Points on a hilly landscape, in no order, each with its height.
From any point a ball takes the steepest step (drop divided by distance) to one of its 2 nearest points. It stops when none of these is lower. Distance is the straight distance between rows; heights are no part of it.
Q811 height 124: [-68  37 -19  51  54  48 -18  10  35 -43 -28 -38 -12  25   6 -36  -5   7
  36  30]
Q400 height 343: [ -3  11   8 -46   3  -9 -56  57  26 -12   1  12  12  23 -46  19  46  -6
  -9  45]
Q314 height 637: [-10  16 -22 -10   5   1  54 -41 -40  21 -20 -11  19  23   6  72   7   1
 -18   1]
Q171 height 162: [ 21  24 -55  29   9 -30 -24 -10 -14   6  26   6 -60  55  30  15   6  54
 -36  31]
Q442 height 413: [  1 -12  27 -46 -26   7 -51  11  -1 -15  16  26  31 -15 -35 -65  47  17
  -5 -12]
Q716 height 581: [ -9 -51  56 -14  -6  17 -12  -6  47 -48   9  35  11 -17   6   5  -6 -74
  56  -8]
Q782 height 131: [ -3  -2 -14  43  21 -32 -35  -4 -11   0  18  31 -42  65   0  23 -23  50
 -36 -18]
Q371 height 474: [ 31 -16  69 -71  -6 -24   6  27  -8   0  22  10  63 -60 -34  14 -10 -17
  -1 -13]
Q773 height 597: [ 50 -47 -23  21 -29 -35  23 -20   2  50 -27  10 -15  -9 -41  14 -10 -80
  -4 -68]
Q771 height 410: [-43  42 -34  43  -1  13  -8   7 -38 -30 -16  20  12  13 -15 -29  -4  36
 -33  53]
Q985 height 391: [-10   5  46 -74 -17   2   7  -3 -49 -21  17   9  41 -19   1  62  -1  35
   6   2]
Q21 height 101: [-24 -34 -12  55  65  -9 -11 -14  -1  28 -13  33 -31  74  35 -11 -30  41
 -36 -50]
Q501 height 206: [-41 -14   8  58  35  45  46 -25  18  17 -56 -32  -7  -4  30 -74 -31 -46
  30 -44]
Q527 height 339: [-25  23  -2 -28   4 -16 -21  28 -16  -4 -11  16  26  45   5  -2  19  54
 -66  79]
Q455 height 264: [ 38  14   2 -37 -16  -7  38 -30 -12  60  -3 -56 -29 -18  56  51 -20  16
  13 -32]
Q200 height 462: [-26   5  29 -18 -57  23 -15  30 -21 -55  35  12  47 -68 -71 -10   7  -8
  48   2]
Q272 height 163: [ 19 -50   5   2  11  -7 -27 -14  48   3 -13  21 -17   8  17 -61   7 -74
  14 -41]
Q77 height 495: [-30 -10  14 -30 -59  32   6 -18 -18 -25   9  19  30 -17 -30  -8  11 -15
  39 -30]
Q548 height 278: [ 27  13  11  -5 -24 -45 -20  17 -28 -22  53  52  -8 -15   4  42 -54  38
 -42  30]
Q575 height 200: [-28  37 -73  49  43  20 -42  -1  -7  20  13 -23 -42  68  40 -12  16  58
 -20  12]
Q736 height 402: [ 11  55 -12 -54  -8 -33 -70  19 -42 -72  47  35  16 -14  26  48  -1   4
 -41  55]
Q611 height 553: [ -1 -10 -38  59  48  13  41 -11  14  77 -22 -58 -43  53  49  -2 -21  64
  -2 -53]
Q48 height 438: [  1  62 -23  20 -26  -4 -46  13 -33 -21  33 -34 -50 -27  32 -40   1  77
 -15  55]
Q24 height 620: [ 50 -24 -12  -7 -34  -9 -14  -4  19  31  -5 -19 -14 -39 -51  -8  28 -62
  40 -63]
Q766 height 190: [-65  39  -7  11 -21  20 -21  25 -24 -33  17   6 -12  53   0  49  -8  67
   3  60]
Q744 height 574: [-12 -34   7  56   6  -3  33 -19 -18  57 -15 -12 -45  21  26 -27 -40  62
   2 -54]
Q606 height 690: [ -7 -58  21  32  59  14  25  25  62  26 -73 -13  22   2 -32 -42  23 -44
  24   6]
Q941 height 107: [  8 -49 -12  49  44 -18   1 -25  25  29 -33  17 -27  35  16 -46 -31 -45
 -11 -56]
Q114 height 525: [  7   0 -27  14  66   4  29 -19  -5  58 -37 -48 -24  28  66  -9   8  79
 -29  -2]
Q724 height 44: [ 45  10  40 -81 -25   2  -5 -15  14  31  24 -28  14 -31  18  25   4 -46
  57 -44]
Q183 height 160: [ 45   1  32 -53   0 -17   3 -10  22  31   4 -47 -45 -27  36  36 -19 -21
  41 -62]
Q965 height 607: [-14 -20  12  -5   4   3  38 -45 -55   7 -32  16  32   8  16  10  -6  26
 -45  -8]
Q887 height 298: [ -3  -1  20 -13 -20 -42 -28  49  -3 -25  53  53  15  11 -36  30 -23  11
 -50  49]
Q475 height 686: [-31  58 -12  -9  26  -7   1   0 -21 -36 -39 -24  -5  11 -12  68  14  50
 -11  17]
Q344 height 56: [-10   0   0  34  26  17  36 -54 -13 -22  -2  27 -12   7  77 -10 -30   1
  -9  38]
Q634 height 314: [-17  -7   0  70 -15 -10 -24  16  -1 -49 -18  32 -10 -12 -86 -20  -7   2
  20 -11]
Q649 height 396: [  5  -9  13 -12 -12  11 -35  34  28  12  -6 -18  13  -3 -52 -59  43  11
  20   2]
Q950 height 729: [  5  52  -1  12  11 -17  -4  -9 -41 -66   0  -4 -29 -38  30  27 -29  42
  -6  39]
Q464 height 261: [ 30 -39  -1  72  28  -5  19  21  55  15 -57 -43 -41 -49 -38 -38   3 -53
  40 -34]
Q343 height 149: [-30  -2   1  57  70  26  48 -31  19   3 -36   3 -10  10  70 -39 -45 -17
  -3  -2]
Q632 height 286: [  1   2 -38  15  34  45 -13 -15  47  49  11 -47 -36  50  68 -53  17  19
  21 -37]
Q694 height 181: [  0  24 -25   1 -12  50  46 -45  19   5  -4 -40 -29  -2  48 -12  -5 -31
  47  -8]
Q587 height 73: [  1 -37 -10  50  70 -34  -4  -5  39  39 -55  12 -29  58   4 -17 -14  11
 -43 -67]
Q170 height 730: [ 16  41   6  -7  19 -18   5   1 -10 -54  13  13   3 -34  34  22 -28 -10
 -38  73]
Q237 height 665: [-16  35 -27  22  10  -5  29 -25 -26 -23 -17 -22 -21  20  -6  93 -23  27
   4 -12]
Q202 height 434: [-20  12  34 -64 -31   3 -20  37 -19 -34  33  10  51 -43 -39  39  15   7
  20   8]
Q250 height 513: [ 52  -7  31 -57 -21 -26   1   2 -51  -5  45  23  60 -77  -3  51 -30 -39
 -14 -42]
Q691 height 423: [-32  52 -58  44   9   6 -49   9 -38 -27  10 -13 -36   1  20 -73  15  53
 -33  58]
Q325 height 706: [ -9  67 -34 -26  24 -28 -47 -15 -41 -61  -9 -38 -25 -21  19  72   6  53
  -8  21]
Q759 height 439: [-10  14 -35  56  18  19  45   0  14  62  12   6 -19  68  17   4  -7  -3
 -13  29]
Q869 height 466: [ -7  47 -45   3   4  30 -26 -19 -39  16  11 -67 -38   4  59 -31  27  91
   5  52]
Q663 height 259: [ 28 -10 -11 -13 -58  -4  33 -47 -51  25  48  12  -6 -13  55   6 -18   0
 -11 -15]
Q636 height 654: [-17 -34  54  10 -36   0   3   7  18   8  27  32 -23   7 -16  -9 -30  10
  33 -23]
Q594 height 86: [  1  23  18 -80 -33  45   9 -12  -4   5  58 -12  26  -7  49  11  20  -4
  33   6]
Q320 height 545: [ 40 -10  -7 -36 -38 -38   8 -48 -75 -14  21  41  32 -54   0  36 -16   3
 -41 -44]
Q917 height 300: [   9   -9  -15   48   -3   -9  -23   28   13  -49  -32   12   14  -59
 -100    5   23  -44   23    1]
Q164 height 221: [ 38 -13   0  -9  22 -17 -23 -15  70  -4 -13 -31 -37 -15  22 -29   2 -45
  27 -58]
Q340 height 683: [ 28   4 -14   1 -40   7  31  33  31  39  32  11  27 -13 -32 -14  17 -31
 -16  46]
Q126 height 334: [ 27 -10  -9 -28 -53   6  34 -34 -42  58  10 -20  -7  -6  12  34 -17 -33
  14 -51]
Q458 height 369: [-15  33 -10 -63  -1 -14 -37   8 -37 -41  10  21  34  12  27  40  22  26
 -53  78]
Q717 height 235: [-33  26 -18   5  46  25 -50  -2  21  23   8 -25 -12  49  54 -43  31  62
   2   0]
Q495 height 350: [-23  27  34 -55  -8 -41 -26  21 -56 -27   6   7  22 -20 -31  44   4  75
 -24  24]
Q208 height 661: [ 16 -81  31  17  11 -23 -44  25  58  10 -23  28   6  10 -69   8  47 -37
  18 -26]
Q65 height 444: [ 44  26  -5 -63  -1 -18 -30   1 -11 -50  51  33  41 -42  13  37  16 -41
 -32  15]
Q301 height 588: [-19 -39  22  27  -1  -2  37 -43 -37  36 -30  26  -1  21  20 -14 -37  24
 -20 -55]
Q579 height 376: [ -7 -25  33 -16  26  10 -37  50  63 -19 -14  -2  11  -2 -48 -31  57 -16
  31  34]
Q153 height 394: [-48  44 -28 -12 -25  23 -29  41 -21 -32  -6  -3  38   3 -16 -49  40  12
 -25  79]
Q557 height 240: [ 10 -24  -6  57 -10  23  33 -15   8   8 -34 -30 -24 -41 -15 -62 -23 -27
  41 -40]
Q523 height 667: [  7 -35  45   3 -31  -9  37  37  19  54  25  20   4   2 -48 -13  -6  12
  -2   5]
Q854 height 176: [ 23 -16  23   4 -18   2  55 -40 -19   3  22  20  -6 -38  66 -10 -47 -15
 -18   1]
Q630 height 535: [-37 -18  13 -11   2  32 -23  -2  25 -46   0  24  18  21 -21  -2  20 -34
  37  -3]
Q605 height 268: [ 24  15 -20  33  35 -12 -11 -14  27   3 -16 -23 -41  -6   6 -37   5  -5
   0 -24]
Q742 height 382: [ 34  -6 -26  26   1   1  56 -24  16  53 -13 -17 -45  41  37  25 -27 -14
  -5 -19]
Q942 height 58: [-30  35  -9  24  26  43  19 -16  34 -33 -23 -38 -12   8  18 -11  -7 -33
  51 -11]
Q360 height 539: [ 34 -21 -13 -27 -18  -5   0 -11  -1 -28 -23  23  56 -37 -34 -31  32 -88
 -20 -28]
Q737 height 707: [-40 -14   8  10  28  38  43 -13  27  15 -51 -14  53  16 -20 -25  25 -42
  24  -8]
Q54 height 224: [-16  20 -31   8 -29  -4   4   2 -56  10  37  -1 -23  35   2  71 -19  70
  -7  36]
Q813 height 643: [ 29 -69   6 -12 -21 -21 -66   2  38   5   7  21   4 -17 -63  19  47 -70
  42 -51]
Q199 height 497: [ 37   4  -2 -51   9 -20 -18 -32  16 -42   1  31  33 -35  12   4  11 -79
 -11  -8]
Q414 height 328: [-28   1  29   6 -12 -19 -24  17 -24 -36  -7  14   2 -14 -61   5 -15  54
   2  -3]
Q719 height 252: [ 13  20  -1   9  -3 -52  -3  -5 -59 -10  25  16 -26  16 -15  84 -26  70
 -49  19]
Q125 height 182: [ 17  -9  67 -71 -29  14  37   4  29  45  20 -27  19 -16  31   2  -3   0
  34  -8]
Q277 height 558: [ 35 -37 -14  16 -39 -17  43  12 -19   0  -6  20  50 -64 -69 -24  -3 -73
 -13 -34]
Q488 height 157: [-70  38 -15  52  22  33 -11  35  33 -27   8  -7 -22  67  -4  11 -22  34
  26  53]
Q804 height 317: [-43   7  17 -38 -10 -36 -58  72   9 -30  15  45  18  47 -29  25  14  26
 -34  68]
Q481 height 373: [ -1  27 -17 -43 -18  12 -27  55  18  -2  11   8  60   7 -40 -27  61 -25
 -35  64]
Q57 height 220: [ -3   7  -6 -71 -62  37  27 -14 -38 -29  69  16  62 -29  20  27  11 -50
  19 -17]
Q700 height 468: [-22  23  -5  44  29   9  45  22  27  12 -14  -8  -5  28 -23  25 -31  -5
  -5  41]
Q696 height 498: [-19  16 -18  13  15  23  31  -7 -31  31 -20 -61 -15  15  29  -6   8  93
   7  13]
Q162 height 704: [ 20  35   1  -5 -12   3  32   8  -6  13  14  -7  -3 -18  12  -4  -5  13
 -28  55]
Q409 height 281: [ 40  -6   7  28  16 -18 -10  30  45 -18 -42 -22 -15 -64 -62 -29  23 -43
  32  -5]
Q319 height 627: [-21 -81  61 -23 -49  18   0 -11  20  -3   8  33  13   2   3 -28 -15 -35
  56 -48]
Q157 height 576: [ 38 -79 -11  18 -31 -23  36   0  19  30 -11  30  25 -13 -23 -31 -24 -94
 -20 -42]
Q85 height 293: [ 10  10 -12  14   1  45  46 -12  33  68   4 -50 -31  26  49 -31  -3 -22
  25  -5]
Q497 height 676: [ 27 -61  32  -6  39 -26  17  22  59  34 -48  31  31  12 -45  -9  45 -52
 -20  11]

For each start below, name the point where the ball stops.
Q632 => Q587
Q497 => Q942
Q319 => Q344
Q475 => Q942
Q649 => Q942
Q696 => Q942
Q634 => Q344
Q250 => Q344

Call two points neighbours if one is among the 2 nearest of the other. Go from one point of each pair to the other, from neighbour to neighbour, staying as low as possible. Name the highest point that can't be avoided.
Q724, Q344 => Q126
Q724, Q594 => Q125
Q587, Q942 => Q85
